Each row is a point on a tangle of strands that fork, close into loops and nearly touch. The rows are in no order.
Two points are linked if the straight distance between their rows is under 87.2. Some points are linked to none.
j_199: [ 29   2  11  33   2  28 -15  14 -20  -6  49  -8  17  40   4  -3  -3  12
  20 -12  38]
j_177: [ 15  19 -21 -32  28  58  10 -43  18  -3   7 -13  22   8 -10   0 -20 -24
 -10   6  26]
j_667: [ -2  39  50  10 -19  11 -30 -22  -5   6 -22 -26  21 -24  21  -3 -27   0
  10  50 -22]
j_663: [ 17 -49  17  16 -25 -33   6  16  20 -21 -42  32 -28   1  -4  11   4   6
  23 -11 -27]
j_676: [  8 -11 -20  34 -35  -5 -25  -6   9  14  33 -16  20   6 -14  20   7  22
 -14 -11  26]
j_740: [ 10 -46 -10  12 -42 -41  12  -8   0  16 -57  35 -18  20  -5  12   2  -4
  19   1   8]
j_761: [  0   1 -25  10  39 -15   4   5 -12  45   1  -6  17  -7  15   9  20  -8
  14 -14  16]
j_623: [-10   2  -5 -35 -20  40 -21  -9 -13   5   0 -15 -17  -1  -9 -13 -36 -62
 -11  -2 -11]
j_725: [-27   6  -6   2   3 -18  13  39 -20  14  13 -51  -3  -3  -6  10   6  32
  32 -47 -18]
j_554: [ 13 -27 -22 -25  28  11 -22 -41  13  14  -3  20  25 -46  -5   7 -32 -32
   0  -5 -35]
j_67: [-45   6 -26   4  26  21  31  34 -14  15   4  25  11 -17   5  -3   2  -1
 -41  -1  -3]
j_737: [-35   8 -42  36 -36  17 -28  -4  15  25   8 -10  30   0  20  37  -5  17
  10 -17  21]
j_76: [-25   0   0   5  -5 -15 -23  26  33 -16 -29  26 -31 -35   8 -26   1 -18
  34  27 -35]
j_139: [-25 -22  20 -12  13  -8   6   2  -9   6 -50   4 -31   0  -5   3 -16 -13
  29 -23 -34]
j_864: [-10   7 -27  -6  55  -8  12  -8  -9  18 -14  -6  26 -59 -28   7  -1  14
   0 -18 -34]
j_465: [ 17  29 -11 -13  23  -8 -32 -33  22 -26 -30   7 -17 -12  -3 -24  15   9
 -15  38   7]
j_286: [ -6   4  23  -2  14  -2 -23  38 -11 -36  -6  24 -45  -3   1 -31   3 -20
  -6   0   5]
j_532: [ 21   7  26   9  17  16  17   0 -42   0 -12 -33 -25  43  27 -23   7   0
  36  33  13]
j_168: [-20 -17 -36   1  37  18   1 -28 -22   7  14  -2  27 -52 -19  16 -18 -15
 -17 -20 -20]
j_931: [-10  10 -23 -12 -52  -4 -40 -25  -3  13   8  21 -24  18 -24  -7 -25 -21
  12  19  31]
j_986: [ -5  10  -5 -24   2  43 -39 -10  -5  25  20  25   3  10  -1   8 -36 -56
   6  -2  12]
j_170: [-26 -13 -23   7  -9  50  18   8  -9  22   4  21  27   2  -9   0  -9 -20
 -21   4  -5]
j_476: [  4   7   6  17  -5  38   1 -41  41 -40  43   9  19   0   9  28  -4  22
 -51   2   5]
j_612: [ 18 -20 -16 -16  21 -15 -19 -27  -3 -18  44  26  -6 -23 -24  16  -4 -12
 -37 -10  12]
j_223: [ 21 -64  26 -15 -16 -54  18   5  -8 -11 -10  23 -42  10  -2  19   2   3
 -12 -19  -3]
j_666: [  2  -4   0  14  24   7  22  28  28 -43 -37  28 -19 -43 -16  -6  35 -27
   7  11  -1]
j_898: [ 27  29   9  23  -5 -13  -1  -6 -37 -12 -21 -25   1  25   9 -16  -5  26
  36  29  26]
j_426: [  4  32 -23   7  15   7  27 -18  39   1  24 -21  46 -28  26   7  19  49
 -15   4 -21]
j_81: [-19 -40 -10  12 -38 -32   9  30 -12  17 -17  36  -6  15 -29  20  -7   9
  11 -34   7]
j_645: [ 12 -11   8   1 -12 -24  50  56  -4  22   5   6   7  19   4 -32  27  18
  -2   4 -12]
j_287: [-43  -3 -14 -11   5  -6  49  30   2   3   7  31 -31  -2  -4   4   3  19
 -61  13 -10]
j_606: [ 25  48  -2  12  -6 -24 -43 -22   2 -21 -34   7   2 -26   2 -14   3   6
  25  38  15]
j_704: [ 29   0  19  12  10 -12  40  15 -29  -1  10 -51 -29  38   7 -16  19  25
  33   2  -8]
j_631: [ 35   4   0  33 -14   2   3   1 -21   2  -5 -18  37  32  -5 -12  15  15
  36   4  57]
j_897: [ 19  21  62   4  -1 -15 -17  16  10   7  -2 -20  40 -22  -2  14   4 -10
  -1 -16 -33]
j_56: [ 41 -24   4  -2  23 -35  25   4  -8   2  26  10  33 -47  31   7  23 -27
  -4 -15  -7]
j_799: [ 34 -34   0  11 -17 -22 -37 -25  12   9  56   0   8 -20 -17  34  12   8
 -30 -26  13]
j_530: [ 10   9  10  -4  34  37 -11  -1 -26  -6  -4 -41  32   3 -29  -1  -4  26
  18 -14  -7]
j_932: [ 11   9  21  16  -3  22 -33 -20   4 -44 -15   2  -8 -13  18 -16 -14 -44
  20  28   7]
j_559: [ -5 -21  -5 -24 -19  13  22   1  12  -4  16  22 -36  53 -24   7 -14  16
  -2 -10  20]
j_918: [-19 -33  13 -24 -35 -11  -4 -24  -3  -5  -7 -47 -59   6 -13   8 -14 -15
 -16   0  -8]
j_990: [ 33   0  28  -2  23 -26 -42 -11  -2  10  20  -5  28 -32  -4   9   1  -1
   1 -10 -22]
j_768: [  7  13  21  -7  32   1 -28   4 -24 -37  17   2 -28   2 -24 -22   9   5
 -22 -15  17]
j_400: [  0  17  11  -4  19  14 -23 -21   7 -25 -27 -19 -19 -20  16 -31  11 -30
  -8  50 -15]
j_172: [-16  21 -13   8  18 -32 -55   7 -27  35   5   1   1  -4  25   4   8 -15
  25  -4  31]
j_451: [ -5  27 -11 -13  -5  15 -41 -12  12  51  17  25  13   6  32 -10 -26 -15
 -10  23  -2]
j_767: [ 15 -28   7   7 -23  -7   2  17  28 -30 -36  27 -42   0   8 -28   0 -17
  28  30 -24]
j_814: [  8 -37 -24 -24 -17 -12  31 -32   4  27 -42  15 -33  25  -5  23   4   0
   8   5  11]
j_248: [ -4 -21 -16   8  45 -12  -1  -1   8 -22 -21  22  -6 -49 -11   3  14 -36
  -8  -4  -8]
j_105: [ -3  36  27  -8  -3  -7  11  32  18   8  38 -35  51  22  26  -9  23  26
  -4   7   0]
j_114: [ -5  19  23  24   2  67  -4  -2  21 -36  50  -4  26  24  24   8  -9   4
 -33  -3  10]
j_362: [ -5  34 -29 -11  30 -14   8   2  19  29   0 -17  55 -49   9  11  13  26
  -8   4 -27]
j_364: [  2   3  15  10   2  21   6  18 -14 -20  27  13 -10  35 -25 -10   2  11
 -11 -20  31]
j_443: [  7  -1  15  12  -2   6 -48  19  13 -17  -4   5  -4 -37  26 -22 -19 -28
  35  14 -35]
j_65: [  3 -18 -20  -1  31 -25   7  -6 -10 -21  12   2   1 -41 -35  15  28   3
 -29 -20  15]
j_372: [ -2  -6   4 -13 -34  18  30 -28 -10   0 -67 -45 -20  17   5  18 -13 -42
  25  22  27]
j_980: [  6   4   6 -10  15  16  12  -5 -20 -12 -29 -19  -5 -10 -21 -28  -4   0
  21  -9 -28]
j_140: [ -3  -6 -10   5  -5  -6  33  14  -8  17   7 -11 -16  22  10 -19  12  32
  10  14   0]
j_626: [  4  14  10 -15 -17 -36  36  30 -23 -18  42 -39  29  19   1 -14  52   7
  27 -25  10]
j_126: [-32  23 -52  22  12  18 -20 -41  10  24   4 -14  -2  -1  32  27  10  25
   8  -6  12]
j_802: [-47 -19  -6  21 -24 -11  13  35  -8  16  16  -4 -18  12 -11  22   4  30
  11 -48  -1]
j_488: [-32  36 -13   8   2 -23 -42  19 -20  34   2  12 -27  18  10 -25 -26  14
  32  10  18]
j_181: [ 25 -47  22 -16  11 -25  42  -2 -16   2  -3  24 -23  31  21  37   4  27
 -32 -12   6]
j_539: [ 18  25   4   6  24  31 -14 -10   6 -16  25 -24  46   5   1  33  15  30
   5 -18   6]
j_721: [-14  24   0 -33  -3 -21  32  31   2  -5  45 -37  37 -15  20  -5  45  12
 -14 -14 -11]
j_479: [ -7 -15 -35   4  23   2  33 -19  -7  35 -39  10   1  23   8   7  14 -22
   8   1  28]
j_598: [ 21 -16  12   5 -16 -10   6  50 -14  -7   1   8  20 -13   2 -30   5  -8
  -2 -11  -9]
j_255: [  0  11 -14 -26 -32   4  -2 -20   5   2  14  27 -45  55 -20 -28 -22   0
  -3  20  25]
j_697: [ 27  20  35  -3  -4   2 -15  34   0 -26 -12  11  62 -19  -3 -13  14 -20
  -2  -9  -4]
j_457: [-27  16   1  -8   5 -15 -21  13 -16  35 -24  32 -32  12  -5  -6 -20  -6
  43  -5 -20]
j_850: [-16 -29  -8  -1 -27  30  33   3  -4  -1 -37  -4  -3   2  -3 -11  -3 -37
 -25  22  -9]
j_34: [-10   2  15  -6  -5  -7   4  23   5 -21 -36  37 -30   9 -35 -32  -9   1
 -23   5  -7]
j_30: [ 25  30  41  -6  13  11  -9   2  21   4  39 -14  35  14   9   3  -9  37
 -14  -2  -2]
j_883: [  0  35  32  19 -13   2 -47 -19  10  29  -7  13  22  18  20   0 -40  -7
   7  45 -25]
j_797: [ -7 -42   9 -26  -4 -18  22 -20   4  -2 -39   9 -19  39   4  44   6  37
 -19  -7  26]
j_511: [-29  23 -64  19   5  19  22 -12  28  18  17  -4  20  -6  33  -5  20  34
 -13   8 -10]
j_815: [  2   6 -13 -10   0 -27  32  25  31 -37 -49  41 -24 -31 -35 -15  18   1
 -10   5  -5]
j_318: [  3  14  -6  -4 -24 -34  22  38 -19  13  16 -35  37  16 -22 -15  22  36
  39 -35 -11]
j_129: [-12 -11  21 -25 -26  38  15   6  -9 -14 -26 -15 -41  12 -22 -26 -19 -63
 -29  13   4]
j_303: [ 19  23  49  -1  22  49 -18  -1  -1 -14  25 -12  17  30  18 -10 -13   6
 -25  20  10]
j_960: [-46 -17  11  -9 -15  30  43   3  -3   1 -18   5 -30   6  -5  -7  -7   2
 -49  13 -11]
j_822: [ 42  -8  28  -4  10 -56  -1 -11  29  13  31  25  25 -31  23  30  -1 -17
  -1  -9 -24]
j_27: [-21  14 -11   5  -9  18 -22 -26  36  -9  53  -9  21 -10  22  34 -21  11
 -28 -29 -17]
j_988: [ -9 -11  -9   6 -50 -13 -14 -44 -13   0   0 -27 -51  14 -20   1 -23  -8
  16  18  20]
j_509: [  1 -30 -48  14   9   7  43 -30  11  -5  15   1 -17  13  -1  34   1  29
   8 -20   7]

A tip is a point with one link. Name the tips that can be reached along the links from each point below, in the order of the rows.
j_822: j_554, j_56, j_918
j_129: j_667
j_479: j_606, j_27

How many points has the smallest loop of links through each point below? Write none if it is on no loop.
j_318: 19
j_797: 6
j_850: 5
j_598: none
